Points, in no order, along strands that fork and pass close to each other.
Points whose rows are less than 138 apart are linked; no others are. Some points are linked to none.
zurap: [ 47  20 -14  39 -17  21 -19   1 -28  -1  52  20  -9   2  69 -15  16 -31
 -25 -82 -33  14   4 -66  48  16  52   3   0   2 -37]
vin: [-29  29  56 -29  -7  33 -46  34 -30  25 -16  13 -35  23 -34 -35  26   8
 -12 -20 -28  40 -25  76  14 -18  69 -53  66  23  52]
Taf: [-18  18  -6 -27 -14 -29   1   3 -15  -2 -35 -26 -51 -62   7 -48 -22 -37
 -62  33  15   0  16 -83  38 -47  28 -32  24  11 -15]
tikep: [ 42  15 -16  46  54  -8  13  -8  32 -50  49  14  15  41 -23  22  43  -3
 -14 -11   6 -23 -48 -31  19   9 -39  71 -24 -32  10]
rufib: [-10  14 -21 -27 -17 -40 -11  75 -32  20   2 -18 -35 -24  -8  65 -23 -21
  33  40  22  -7  64   0 -74 -42 -28 -12 -11 -34  18]
Muder: [ -2 -12 -15  54 -47  21 -26  21  29  70 -47  13  20 -21  26 -14  -5 -16
   7 -19  42  11  -4  10 -17 -18  37 -33  11   0  -3]
nagon: [ 34  19 -59  23  -1  22 -30  10 -17  25   4   1  -7  -1  98  30  -1 -16
   5 -56   1  16  39 -65  12  13  34   7 -26   8 -22]
Kosi: [ 24 -48  30 -18 -41  -6  24 -44   3  11  -2  47  43  -6   8 -40  24 -25
 -34 -48 -16  20 -27 -10 -49  64  16  24  26   5 -13]
dufo: [-23  46 -34  10  13   8 -44  55  -5  24 -15 -18 -15  28  28  81 -14   2
  53  -1  48 -16  30 -25  -5 -43  37  30 -54 -20  11]
Tum: [-18  30 -30  35 -55   7 -36   3 -29  32 -71 -10   4   4  85  19  37  16
  49 -67   3  -1  32  26 -63 -16  18  22  33   1 -45]
Kono: [ -19  -21  -43  -51   -7  -36   36  -21  -14   -9 -101   12  -12  -15
   -9  -15   10  -16  -20   37   66   21  -16    3  -44    9   -1  -29
   19   31   -5]
pev: [  7  -5  14 -75  67 -39  37   7  25 -14   2 -19  47 -25   4 -21   7  14
 -59  -5  17  -9  23 -19  11  59  72  38   4  28  55]
Moz: [-44 -56  -5 -57 -60  -4 -28 -32 -55  44 -46  49   3 -48  27 -59 -22 -72
 -14 -45   1  26  27 -31 -38  27   5 -14  44 -18   0]
Mikar: [-33 -11  57 -12   3 -18  -9  19  19  14 -24   3  -2 -10 -72 -28  -5  -1
 -14  60  21 -22 -20  15   4 -37   4 -17  42  -5  20]
Nudit: [  8  10   5  59 -45   4 -41  32  28  55 -74 -23  35 -10  61  -2  38   7
  19 -55  37 -18  12  14 -51 -17  35  24  31   8  -5]
Lig: [ 13 -26  -4 -48   0  -1  10  19 -17  28 -22 -73  28   3  -4 -52 -14   4
  25 -13 -65  14  41  51  -4  10   3 -56  35  27  27]
Vedu: [-22 -18 -15 -41   7  16 -35  40 -35  28 -32  25 -20  14  -1  45 -40 -14
  65   0  45  -2  43  -8 -11 -27  21  17 -41 -25   6]
zaf: [-10 -50 -29  17 -38  27 -59 -24 -18  14 -26  43  41  49 -15 -22 -31 -72
  15  -7   6   6 -30 -53  11 -13 -31   2  -3 -41 -21]
mosen: [ -3  22 -15  23 -10   3 -25   7 -22   9 -37  14 -27 -12  88  38  15  36
  35 -58   7 -11  80  11 -23  -3  -9  24  16  18 -44]
Vavik: [ 27  16   0  22 -27  -2  44 -52   6 -20  -3  18  -7 -16  52 -22  37  31
 -12 -82 -16   7 -12   6 -24  47  19  19  10  35 -43]
fakot: [ 27 -83  54 -12 -28  15   0  27 -43  -5  -2  28 -22  -5 -17 -11 -35 -44
 -15   6 -29  10  12 -32  22 -16  -4 -54  -1  -8   8]
numiv: [ 29   1  25   9  45  36 -26  44 -28 -20  70  24 -61  30  16  50   3  14
  21 -23 -28   7  12  -8  56 -14  14 -19 -27  -6   1]
vibem: [  5 -10  -8 -21  45 -27   0   2  39 -15  15  11  46  34 -27  17  12  16
   4  34   4  -3 -10  25 -36  34 -51  35 -12 -17  22]
kaz: [-17  -5  22 -41 -34 -22  10  62 -39  19 -35 -30 -19 -13 -11  48 -11  14
  58  -2  29 -28  47  55 -84 -25   1   1  -2 -26  11]
Malut: [-27 -56  30 -32 -49  -8 -17 -57 -19  40   0  56  42 -36  11 -64  -7 -45
 -36 -33 -23  32  14  -3 -37  60  -5 -12  44  -3  -1]
Lodu: [ 26  43  17  52  10 -18  32   8  25 -30  30  13 -32  -9 -16  30  44  18
 -30   6  14  -4 -38   3 -42 -17 -20   7  -6  -5  -9]
vuvoz: [ 28  31  -2  28   6 -19  22  30   7 -23  -5  38 -44  15 -15  73  46  18
   1  11  15  19 -12  45 -96   0 -18 -30 -15   3  10]
Fased: [ -2 -38  51 -44  55 -31  -9  24  -2 -26  24  54  11  -2 -54  41 -12 -33
 -32  51  30  -8  -1 -22 -24  19  -9  50 -12 -24  38]
pefes: [ -4 -46  40 -27  27  -6   3   5 -33 -47  39  28 -24 -11 -38  -9 -16 -14
 -33  11 -42   6  10 -42  41  -1 -23  -4  -2  -2   6]
Mab: [ 27  49 -73  11   4  -7 -28   6 -12  12 -26  13 -26  22  92  66  18   2
  36 -40  13   5  46 -72 -20  12  11  64 -42  -5 -15]
vez: [  0 -56  18 -19 -66  -4  -2   8 -43  33 -37 -40 -20 -49  20 -53 -43 -47
  -9 -31 -33  -1  42 -71  25 -37  13 -17   8 -15 -10]
mos: [-17  17 -14  15 -17 -41 -49   7  14  24   4   4  11 -37  29  -3 -25 -35
 -19  11  -7 -24  59 -92  -6  -9 -32  68  13 -46 -14]
baza: [ 14  39   3  28 -34  28  18  25 -63 -47  64 -35 -76  18 -14  46   6  16
  35   8 -53  -4 -16  18  16 -46  -6 -71 -11  -3  -8]
rupon: [-11 -18   0  49 -46  19 -58 -17  17  23 -27  54  44  41 -33 -21   8 -58
   5  12   6   4 -79  -9 -24 -15 -20  -7  12 -33 -10]
mobez: [-33  16 -11 -54  61  -9 -27  17 -15   5  19  11  -4  -1  25  36 -23  27
  32  -3  -4  -5  75   1  15  17  10  38 -12   7   3]
genab: [ -6  26 -23 -23   2 -25  -4  -7  16 -12  38 -14  47  28 -30  -3 -16 -26
  -7  44  -9  10 -41   8 -69  19 -20  59 -10 -26  12]
kabo: [ 21 -22  10  -1  50  -8   3   0  65  26  48   6  73  -6 -25 -12 -16  15
 -14  26  15   2  -5   7 -12  53 -15  39 -28  -5  42]
zizos: [-27  31 -43   1  25  10 -40  31  11  27  13 -33   0   2  52  48 -28  36
  60  -8  11  -8  82  -5  10 -15 -16  26 -29 -16  -9]
Bune: [ 41  43 -16  23  -8 -20  68 -63   6 -59  11  15 -22   4  20  -2  55  14
 -30 -27  -4  -8 -54 -51 -22  25 -10  81 -33 -11 -18]
Tepug: [ 12  31  -6  42  14  31 -11  34 -11 -24  33  -1 -57  24  15  60  10  23
  28  -4 -15  -5   3  14  17 -44  -7 -53 -27   7 -20]
Buf: [ 22  56   6  33  18 -20  27  17  22 -31  53 -78   8   6 -12 -13  39  21
   7 -34 -20 -56 -18   2  17 -26   3  66 -10 -32  -3]
Led: [  2 -15   9   7 -53  24   4 -55  -9  12  36  71   7 -12  24 -27   1 -29
 -32 -31  -8  56 -54  -3 -30  40  19  14  -2   0 -27]
tef: [ 19  -4 -39  44  -5   4 -13  12  -4 -13 -26 -34  21  56  45  47  26  13
  70 -32 -19 -34  31   4  -9 -19 -43  33 -34 -22 -42]
Fina: [-25  22  29  34  36  -3  19 -54  54   0  26  46  28 -34 -35 -23   6  30
 -32   4  72 -18 -42 -22  64  19  18 101 -23 -28  13]
vuz: [ 44 -67  55  11 -33  23  14   3 -25 -11  30  57  -4  -5  -5  -5 -25 -37
 -17 -26  15   9 -24 -40   8  11  11   5 -41  -6 -15]
vopap: [-14 -11 -30  -8  -7   5   6 -17 -11  12 -60   6 -10   1  25  23   2  41
  54   1  21  15  38  73 -40  -6 -42 -27  10  32 -21]
Burir: [ 14  -8 -61 -23 -14  18  25  -8 -24  -2  18  35 -23  35  24  68 -27  14
  39   3  10  51 -10  26 -39  15 -11  14 -71   8  -9]
Pir: [-17  61 -47   2   5  -9 -18   2   8  13  18 -29 -30 -53   7 -38 -28 -48
 -56  56 -16  24  -1 -61  24 -35  18 -34  20  13   3]
fonib: [ 23  36 -62  33  11  20  37 -16  15  -3 -41  29 -27  35  31  54  30  15
  19  12  44  48 -56   3 -11  18  14 -10 -55  33  -1]
Mot: [-31   5 -36 -14  22  14 -31 -78 -24 -12  12  80  -8   9  43   7 -13  35
  39 -29 -23  36  34  33  22  49 -41   8  23  16 -43]
Mabu: [ 29  32 -81  24  59   5 -36   1  28 -14  34   0  24  37  19  25   4 -47
 -31  17  -1  10 -26 -86  37  21 -12  20 -32 -13  14]
zagim: [ 49 -44  -4  22  45  30   6  21  39   0  -6 -19  52  77 -29  34  -3  20
  39  18  13 -18 -30  49  16  15 -34 -11 -51  11  14]
rulu: [-18 -40  25 -11 -44 -26  27 -34  27  25  20 -12  42 -56 -31 -56 -30 -18
 -42  38 -23  22  -3  13 -37  17 -21 -18  15   4   7]
fumo: [ 25  17 -39  -5  19  38   1  63 -39 -10  15 -14 -58  39   5  80  -5   4
  34  10   7  17   1   7  21 -31  22 -97 -32  18  24]
vamu: [ 46 -90  10 -16  -8  -4  27  32   4  33 -49 -54  36   1  -4 -31 -30 -27
   7 -13 -15  -3  49   7   6   3  -8 -69  15  15  39]
Fevob: [ 24 -20  32 -18  50   5  -5  28  32  -8  69  25  38 -17 -38  23 -26 -10
 -32  49  41   7 -25  -5  12  16  20  55 -34 -17  50]
Samor: [ 30  49  -3  36  19 -29  61  -4  32 -53  16 -95 -11   7 -20   7  37  46
  11  13   5 -67 -32  13  26 -43 -36  27 -31 -29 -24]
luzur: [ 52  10 -24  48  37 -15  44 -25  61 -26 -11 -24  46   9 -10 -11  31  16
 -14   5  26 -23 -56 -16   1  11 -19  53 -31  -6   7]
tapo: [ -6  22 -35 -28 -48  45 -27  57 -75   0  40 -22 -62  21  -9  66 -25 -25
  35  21 -13  30   8  31  -8 -34  53 -93 -13 -10  64]
bato: [-13  26 -36 -17 -51  45  -9  52 -30  21  53 -51 -23   5 -25  64 -42  14
  57  49 -15   7  30  72 -10 -11  -7 -72 -19 -12  47]
fon: [  1  37 -13 -35  56 -44  19  22  23 -43 -10 -78  -2  22 -50  -9  23 -10
 -23  63 -15 -45 -13  -1  -7 -22 -27 -13  15   1  24]
kifom: [-55 -21  50 -51  29   4   7 -47 -23 -42  21  26  13  19 -56 -44  -3  22
 -18  -3 -27 -16 -11  28  36  20  -9  40  22 -25   4]
Lomin: [ 13  24  -7  -7  14   5  26  28   6  -9 -93 -42 -32  -5  18  10  42  31
  11  -4  73 -11  -4  20  -9 -30  46 -32   6  49  -6]
raf: [-10 -17  37 -24 -32   1 -30   5 -20  18  27   0   9   7 -17 -41  -8 -15
   6 -11 -71   2   9  29 -29   5 -10  -9  34 -11   3]
liba: [-28  54  -7   2 -57  -9 -11  49  -1  43   2 -32 -37 -50  -5  13  -8 -21
  -4  26  19   7  -4  13 -32 -52  40 -26   7  -8  -1]
bezo: [-25 -42  20  -4  -8 -15  34 -51  14 -26 -10 -42  75  18  -9 -48  -2  37
   7 -43 -43 -38   1  11  36  20 -26  48   6 -13 -19]
tekab: [-38 -30  -1  -5  -9  21  15 -43  22  24 -68  21   6 -17  -9   1 -25  52
  37  32  64  25   5  83  -9   8 -22 -26   5  51 -18]
vuduz: [-24  16   7   7 -75 -27  -7   9  13  50  33 -26   7 -64   2 -42 -33 -33
 -28  15 -19  13  -1   0 -53 -15  12  -8  18 -19  -1]
fuvu: [  6 -56  11  -6  30  -6  24 -17  36  -9 -66  21  18  -3 -31  -4  -6  25
  -5  56  47  14   2  47  -3  16 -44 -65  11  51  -1]
foru: [-35 -24  54 -19  29   5  31 -43 -10 -46  43 -24  47  27 -44 -40  -9  29
   6 -43 -35 -52  -7   8  86   7  -2  80  -4 -49   3]
Siduv: [ -5 -13 -37  15 -14  -9 -24 -40 -27  12   2  80  10 -13  61  18   6  13
  29 -28 -24  42  52  25 -32  36 -74  -6  27   7 -41]
duk: [ 42  23  -6 -18  13 -28  41 -20 -14 -45  35  -9  11   0  15  11  18  -8
 -15 -27  -8 -25 -22 -68 -37  21   5 103 -48 -23  -3]
dal: [-13 -39  55  24  -9  -7  45 -46  22 -15   4  38  22 -23 -15  -5  19  61
   2 -21  -5 -13  11  60 -15  24 -41  30  17  14 -30]
sen: [ -8  -7  33  14 -31  31 -14   7 -39 -25  -8  17 -37  32 -28  12 -11   2
  42  -2   7 -32 -31 -17  33 -64 -16   8 -29 -31 -41]
famut: [ 19 -17 -13  47   4  14   6   8   6 -18 -61 -25  -1  44  43  50  36  44
  57 -34  -2  -9  26  50 -24 -19 -42 -30  -3  25 -34]
fudun: [-69 -22  73 -26 -27   7  16 -44 -26 -34   2   0  -6  -5 -76 -48 -15  12
 -11  21 -11 -30 -38   8  58 -42   3  33   6 -25 -20]
Gem: [ 29   8  -3  28  13   6  -6  11  12  14 -31  42 -36 -15  68  50  29  46
   8 -39  46   7  39   0   1  19  16   1  -4  32 -17]
Bor: [ 12  27 -17  -4 -38   0  -1 -38 -45   2  14  18  -7 -22  74 -32  18  -9
 -10 -80 -36   2  25 -44  -7  37  24  18  25  14 -49]
falo: [-45 -21  48 -31 -72   1  -3 -20 -28  48 -41 -28   8 -55  -3 -78 -33 -19
 -16 -19  -5  -8   5 -32   9 -20  49   1  23 -11  -8]
relob: [ -1 -33 -37 -25  -6  -1  39 -36  -8 -27 -82 -14 -13  -5 -14 -17  -9  -1
 -21  40  33  18 -19  20  -5  -9 -45 -80  23  44 -38]
Gugaf: [ 11 -73 -53 -28  -8   6 -38 -39  -9  31 -40  55  43  19  31  -2 -21 -57
  -1 -15  14  29  15 -48 -13  70 -26  11  -4  -5   9]
Vadol: [-16 -37  20 -63 -34  -5  -4  59 -58  36 -52  13 -34 -10 -21  30 -30 -27
  40  -5  61  -2  31  17 -49 -23  43 -28  -2  -6  28]
Tobif: [ 31 -64  -3   9   7   3  41 -48  32  -3  -5 -16 104  15   1 -21   5  27
   3 -38 -26 -11 -10   3  25  64 -33  36 -19   7  -3]
gepe: [-41  29  37 -16  -4  12   0 -26  26  34   3 -41   6 -41   8 -79 -24  37
 -29 -22 -42  -1  12  -7  84   7  55  -5  37  23  10]
dibun: [ 33   4  -4 -27  33  25  23   3   4  18  46  24  -6  -7  59  19   7  48
   7 -40  12  47  19  47   4  64  51 -13 -21  51  13]
befu: [  -1  -78   51   13   17  -41   -4  -22   29   -9 -101   19   71   -8
  -26   -5   27    3  -40  -23   37  -48    9  -16    7   39   -4   33
   39    8   21]
zem: [ -21   35  -36   24   21  -22  -68   33    5   12  -19   -4  -29  -23
   24    5  -19  -41  -26   28  -11  -23   51 -104   39  -44  -18   -6
   15  -25  -13]
dupo: [ 59 -18 -32  39  47  20  -8  38  30   3  -1 -44  32  45 -10  15  -6  -1
  22  18 -12  -6  -7  14  42 -13 -17 -59 -28  14  25]
kal: [ 18  50 -21  41  64  46  -7   1  29 -22  85 -20 -24  41   9 -17  37  36
   0 -33 -37  10 -18  42  71  17  21 -37  10  32  19]
katu: [-31 -16  50 -12 -65 -28  10 -16  -3  11  17 -26  36 -43 -14 -25 -36 -15
   1  -9 -19 -34   8 -21 -47 -19  -6  83  -7 -49 -32]
keb: [ 37  42 -55  59  11   2 -23   8  18  14   6  46   3  29  67  79  24   5
  21 -26  21   8 -18 -67  -7   6  37  66 -75 -16   8]
Loti: [ -5 -14  -6 -44   1 -17 -10 -13 -18   2 -47  50  -5   2 -10 -16  21 -40
 -26  11  37  30 -22   6 -44  13  23 -18  33   7  13]
Totol: [-13  23  -6  75 -11  -2 -24  -6  29   4 -10  -5  -3   4  -9  -4  18  19
   9  26 -17   1  -8  30  -6 -43 -57 -44  33  -2 -36]
pup: [-62  33  26  -6  -4  22 -31 -24   8  40 -11   6 -23 -58  24 -51 -31  35
 -15   6   8  10  31 -30  83 -16  47  11  24  15 -23]
bes: [-20  60 -44  23 -12 -19 -16  22  19  13 -10   6 -40  -8   4  25  20 -23
 -24  31  24  22 -29   7 -59 -43  27 -40  11   7   9]
Morut: [-13  16 -12 -10 -24   3   2  15  -9  22 -92   0 -13  -5  29  -3  30  16
  18 -39  60   9  16  52 -48  -6  55 -32  43  37 -10]
dum: [ 18 -16 -24   7 -29  36  -8 -23  -8 -14  72  59 -13  -5  20  18 -31 -56
 -25  26   5  78 -46  -6 -33  31  11  -3 -29  -4  12]
kigep: [-23  17  61  41   3  29   5 -22  25   2  44  54 -14 -37 -36  -8 -10  22
 -22  25  55  -1 -61   3  47 -21  25  45 -13 -17 -14]
Povi: [  8 -78  41 -10  21 -32  27  -1  22  -5 -77  26  52 -35 -18   4 -10 -14
 -52  15  48 -21  13 -59  27  27   8  -9  -4   5  26]
Pimi: [  4  37 -56   1  27  23  -1  16   2   4 -74  15 -32  45  11  52  42   9
   8   5  67  24 -30   7 -15 -18  35 -30  -8  32  18]
fug: [ -1  38 -49 -42  30   5  28  -6  -2 -37 -44 -60   6  54   1  -7  22   9
  23 -14  14 -43 -26 -18  15  -8  20  34 -19   7 -25]
Fupi: [-72 -25  58 -49 -40   6  16 -42 -43 -19  -5   4 -33 -55 -50 -49 -47 -15
 -55  47 -23  11 -28 -30  60 -42  26   1  22 -18 -16]
Litef: [ 35 -59 -36  18  -4  23 -71   7   2  37 -14  34  34  51  16  12 -21 -71
  14 -12   1  10   8 -64  36  20 -20 -11  -8 -17  17]
sut: [-67  -3  27 -51 -46 -41 -20 -20 -32  34 -66  35   0 -68  11 -57 -12 -35
 -35 -15  24   3  30 -29 -31   3  45   7  48  -7  -4]
Kevuf: [ 28   1   9 -23  -7  15  11  41 -64 -39  39 -47 -42  41 -37  35 -15 -16
  23  34 -48 -25   3  -7  15 -35 -25 -43  -5 -19   7]
ger: [ 10  58 -35  34  39  -7 -35  25  20   7 -18 -36 -16  31  30 -26  51  -2
  -4 -32 -46  -4   8  -7  39  -8   8 -57  59  29   8]
Ribud: [ 15  21  20 -44  27  20  40 -22 -10 -24  69   6  -9  11   1   7  15  34
   5 -26  -1  10 -32  55 -12  50  42  21 -15  25   6]
muf: [-13  -6  41   8  37 -25  57 -51  39 -23  47  28  11 -29 -19 -22  11  56
 -43   8  -8   2   3  59  10  52 -23   8   7  25  -4]
Mus: [ 50 -50 -18   8  20   9  23  -4  21  -8  37 -40  67  23  30   8  -8  20
  34 -41 -39 -11  35  -8  15  41 -42  18 -32   4  -8]
Gebid: [  12   30  -64    7   50  -18  -35    9   16   -9   -9  -33    5    2
    9   -4  -23  -39  -39   33   -2  -25   27 -110   64  -13  -14    6
  -13    6   -3]
fiv: [-25 -23  31 -15 -63 -39   4  15  -9  26 -41 -56  39 -13  -8 -29  -5  -6
  30  -5  -3 -36  17  14 -61 -29  -2  32  14 -25 -13]
pazun: [-40  75 -19  -2   1   0 -26 -21   1  -7  22 -28 -21 -25  22 -42  -8 -29
 -42  10  -8   0 -31 -64  43 -29  45  31  14 -13 -20]
larev: [  3   9  -9 -22  33 -44   7  48   5 -16 -57 -85  -6   8 -34   5  28  12
  13  52  -4 -48  39  32 -37 -30 -30 -37  44   7  10]
ruf: [-16 -29  39 -50 -39   4 -17  -8 -51   0 -25  33 -27 -14 -40 -54  -8 -54
 -38   6   4  26 -29  -2 -22  -6  38 -36  32   3  12]
mokeb: [-28  11  -9 -45 -15  24  16  30 -49  19  13 -26 -46 -22 -19  43 -43  26
  51  44  29   2  29  57  -5 -15  14 -43 -23  12   6]
Bepiz: [-13  44  39 -24   4   4  32   2  32  24  51 -68   6 -46  -3 -77   7  43
 -37  -6 -35   1  -7  43  38  12  64   1  36  32  29]
Pef: [  0  36   8   0   4 -10 -44  16 -23  -4  20  22 -22  21 -12  -4  33 -23
   2 -24 -58  25  -6  19 -27 -10  11 -15  46 -10  13]
Kube: [-11  -8  55  64 -13  47 -32   7  -2 -12  44  64 -30  18 -46  11  -3 -11
   2  21  23 -17 -67  -7  36 -48  -7  16 -22 -37 -23]
Mol: [  9 -39 -12  10 -23  15   3 -20 -13  -8  34  42 -22  -1 -32   2 -38 -47
 -16  57   6  40 -47 -13 -17  -9 -40 -45  -9  -2  -9]
biza: [ 39 -16  61  20  40  -3  27  24  21 -38  69 -18   1  22 -72 -27  35   7
 -25  19 -38 -28 -27  41  20   5 -21 -11  25 -23  41]
rezep: [  1  53 -29 -33  56   0   0  20   0 -44  23 -72 -10  50 -34  18  11   0
  19  41  -1 -34 -24   0  18 -20   6  14 -27 -16  13]
fofo: [  7 -37  30  16   1  28  -1  -7  11   4  -6  19  29  36 -38   9 -14  24
  49  13  13 -22 -26  49   9  -3 -31 -15 -14  -1 -12]
mifus: [-28  32   2  -1  -3 -40 -11 -18  15 -19  11 -18  16 -29   8 -48   4 -20
 -32   2 -23 -37  10 -68  24 -10 -10  69  18 -33 -19]
Pigul: [-10  36 -10  17 -50  -2  28  -6  20  21  26 -79  21 -12   4 -16   0  35
  36   7 -33 -12  -5  60 -41  -9 -17  -3   5   3 -23]
Fip: [ 20  -6  48 -10 -34  19  21  45 -65 -35  28 -21 -39  27 -61  44 -11  -2
  37  31  -1 -52 -31   2 -13 -51  -8  -4 -37 -34  -6]
lese: [  3   0  -7   7  54  38 -16 -24   7 -22  15  10   0  57   2 -44  33  19
   7 -52 -42   6  -1  27  79  37  -1 -40  43  38  -2]
remu: [ 48  45  20   7  17   2  56  19   1 -46  74  -4 -29  -1   1  36  30  32
 -12  -4  -2   7 -42  39 -36  24   7  31 -32   5  13]
dabu: [-12 -47  -3  14 -33  -8 -24 -64 -25   9 -11  51  18 -32  47 -17 -13   3
   8 -45 -57   2  63 -15   5  37 -66  -1  33  15 -50]
paf: [ 19   2  39  35  65 -21   1   9  41 -39  49  11  12  22 -58 -21  47  -1
 -25 -23  -5 -46 -24  -6  33   1 -17  43  20 -37  21]
Nuf: [-21  20  61 -17   2  -3 -30  52  -9  17  -6  27 -34   6 -76 -13  28  -5
 -16  37 -10  -3 -22  63 -19 -22  29 -59  65   0  48]
vof: [ 38 -18 -74   1  12  25  18  40 -15   9  -6 -45  -1  43   3  55 -23 -21
  35   6  14   3 -10   1   9  -9  -3 -73 -51  17  28]
kedas: [  0 -49  35  11   2  26 -40   9 -10  12  20  34  30  54 -28 -21  -2  -6
  32 -16 -54  11  -7  43   6  12 -39 -24  21   1   4]
Tet: [ 31  57 -72  55  40  -4 -38  -9  42   8  54  37  17  29  55  63  16 -15
 -13  10  -1  44 -34 -53   5  28  -3  56 -50 -15  25]
valag: [-27 -19  59 -34 -32   1  22  20  -2  11 -34 -55   1 -20 -72 -30 -34  31
  10  58   6 -21  12  67  17 -28  -6 -41  31  10  23]
Zozi: [ -6  21  12 -29 -10  19 -25  42 -18  34 -48 -19 -18  19   6 -35  38  -6
   6 -41   9  10  -4  34   0 -19  85 -50  41  28   7]
perus: [  3 -27 -27   2  -2 -16 -19 -44  31   5  -5  38  42  -7  16  -6 -22 -26
 -30   1   2  18   3 -46  12  56 -20   8   7  11   2]
zizaz: [ 25 -30  66  -8  61   9  44   3 -13 -79  58  -1 -18  15 -68 -14  -3   8
 -36  12 -27 -18 -27   4  70   2 -16  -2  -3 -15  31]
moro: [  3  79 -32  54  74   6 -10   5  58 -23  85   6 -33   0  12  11  41  31
 -35  12  -9  24 -22  31  22  16   0 -12   1  27  28]
Dinap: [ -5  34 -12  -7  22 -44  12  49   6  -3 -23 -66 -42 -22   5  53   1  27
  20  47  12 -31  63  19 -41 -44 -37 -24  -2   1   5]
nepeb: [ 54 -24 -40  33  34  16  10  16  29  -1  -4 -13  33  43  50  69   1  27
  57 -22  -7 -11  39  -5  -6  25 -41  30 -56  -1  -1]
Mazi: [ 13  31  -1   0   8  -2  19  17  22  12  38 -75  25  -4  -5 -33   8  25
   2   3 -24  -9  -7  45  -2  14  30  -2   4  22  19]
duvi: [ -6  36  15  24  49  12  36 -17  54  -8  49  29 -29 -19 -19   5  32  56
 -24  29  25  14 -22  67  14  22  -8 -20  11  37   1]
laz: [ -5 -79   2   0 -55  -2  -9 -13 -20  30 -25 -13  30 -32  42 -46 -31 -19
  10 -48 -55  -4  76 -42  15  12 -31 -25  33 -10 -26]
Nerev: [ 17  48 -11  -3  23 -12  -2  35 -10 -26  60 -32  13  37  13  23  33  -1
  13 -43 -31 -35   0 -24 -26  -5  21  93 -22 -38   5]
momem: [-10 -19 -21 -31  42  37 -31 -48 -26  -8  18  53  -4  60  19 -22 -13  15
  31 -37 -35  33  11  29  67  49 -15 -24  16  27 -30]
fad: [ 29 -77  33 -12  -5 -30  54  14  24  17 -51 -23  36 -47 -10 -13 -24  -2
 -48  21  30  -7  26  -5   7   6  -1 -49  -3  25  28]
gevik: [-41   5  -3 -20 -33 -42  13 -14  -6  -1 -14 -67  38 -13 -23 -34 -21  16
  21  33 -52 -26  20  35 -37 -30 -50   1  23 -18 -17]
Ridad: [-20 -57  32 -75 -24  -9  -6   2 -51 -15   1  13  18   5 -45 -42 -35 -72
 -34  13  -2  14 -33 -16 -34  19  20  10   5 -32  29]
roda: [ 10 -34 -43  -6 -20 -31  31 -33  39  17  19  -4  49 -47   8 -29 -37 -39
 -45  45  -6  23   0 -43 -23  40 -21   2 -18   5  16]
Nuso: [ 16  39  18 -14  48   4  27  14  12   0  13  45 -52 -36  40  34  29  62
 -17 -14  48  23  21  40  14  23  60  -9  -5  55   7]
pemi: [ 35  51 -18  54 -10   0  55 -47  22 -25  34  19 -21   3  68   9  63  47
  -2 -58 -16   0 -16 -10 -19  42   0  81 -29   7 -23]
Fir: [ 14   6   6  36  31   2  27 -38  65   1 -14   0  50 -15 -36 -15  -5  20
 -13  35  77 -18 -64  -5  53   0   8  47 -34   3   2]
sefol: [ 46 -34   1 -27 -17 -12  37  -8 -27 -22  29  13   9  -7   8  12 -14 -25
 -20 -14  -2  13 -14 -53 -25  27   4  46 -57 -11   2]
debip: [-22  -5  -1 -12 -60 -24   9 -35  11   9  29 -16  70  -6 -27 -44 -25 -40
  -5  25 -19 -10 -47 -29 -53   3 -13  89 -21 -50 -18]
bof: [-12 -59  72  22 -20 -15  24 -28  31  -7 -64  35  37 -18 -16 -18  12  19
 -14 -21  25 -29  -7   9 -11   2 -21  24  27  -5 -24]
puna: [-14 -16  36 -64  39   0  27  29  -1   5 -49 -74  10   4 -40 -40 -16  28
 -10  19 -24 -17  31  40  29   0  20 -56  41  23  42]
siz: [-11  -1  21 -13  45  21 -57  30 -21  14  23  55 -42  -1  31  35  -9  26
  28 -24   2   6  65 -18  51  -6   6   5   2   0 -15]
Vuvag: [-49  -2  40 -42 -52 -23  37 -28 -26  -9   5 -23 -51 -86 -11 -39 -44 -26
 -64  27 -15  11  12 -51  23 -30  22 -27  11   8 -12]
Tufi: [-22  65 -23  52  40  -9 -30  -6  48  -3  -9 -41 -20   2  -4 -38  31   8
 -14  16 -34 -12   0   4  35 -41 -30 -38  54   5 -12]
Sosu: [-25  23 -19  28 -24   4 -75   9   0  11   2  18   8  43 -20 -21   3 -60
 -12  -2 -43  21 -45  -4 -16 -19   5 -23  37 -26  11]
sosi: [-26  -8 -26 -28 -37  22  18 -17 -38   7   1  29 -41 -24   2  54 -56  15
  42  34  43  27  10  17 -21 -10 -24  -3 -61  10 -18]
zigi: [-33  23  -9  38 -19   8 -52  -9  32  61 -23  20  -1 -34  44 -22 -14  -2
  -1   8  20   9  27 -28  40  -9  13   8  15   1 -22]
tasa: [  5  -7 -13  52 -27  17 -24   7  -2  12 -10   9 -37   3 -34  -9 -14 -33
  -2  45  -7  31 -24  -2  12 -47 -40 -90  14   8  -7]
Mimiv: [ 20  15 -67   1  15   2  20 -17  10   8 -44  40 -25  25  56  69   0   3
  32  24  56  46   6 -26 -31  25   8  33 -74  16  20]
burev: [-16  47  -5  41  -3 -11  -6  41  11  -4  -6  20 -61 -12 -19  77  28  17
   1  37  28  21 -12  55 -51 -45 -12 -76  10   8  16]

A fork is a point with three links. Follow the links from the first point to the second and name the forks in between, in order.
mos; paf | duk
Tet; tapo | duk > Tepug > fumo
rezep; vof | Tepug > fumo
remu; zizos | fumo > Tepug
Sosu; Pimi | fumo
numiv; Mab | Tepug > duk
Vadol; paf | Tepug
vof; Bune | fumo > Tepug > duk

A fork is a point with three links, a tip a point with one. Leave the first point through the second and follow the links. Name the first fork or tip that comes.
Lodu; remu | Fased
roda; perus | fumo
dal; muf | ger
tef; famut | Ridad
larev; Dinap | Tepug
mifus; mos | duk

Follow the links from the first point to the second, and from the first to the third. Name the last point that the two ways share.
dal; Fip; raf | fumo
Pimi; roda; Fina | fumo
mobez; dibun; kigep | Tepug
Sosu; Fip; mobez | Tepug
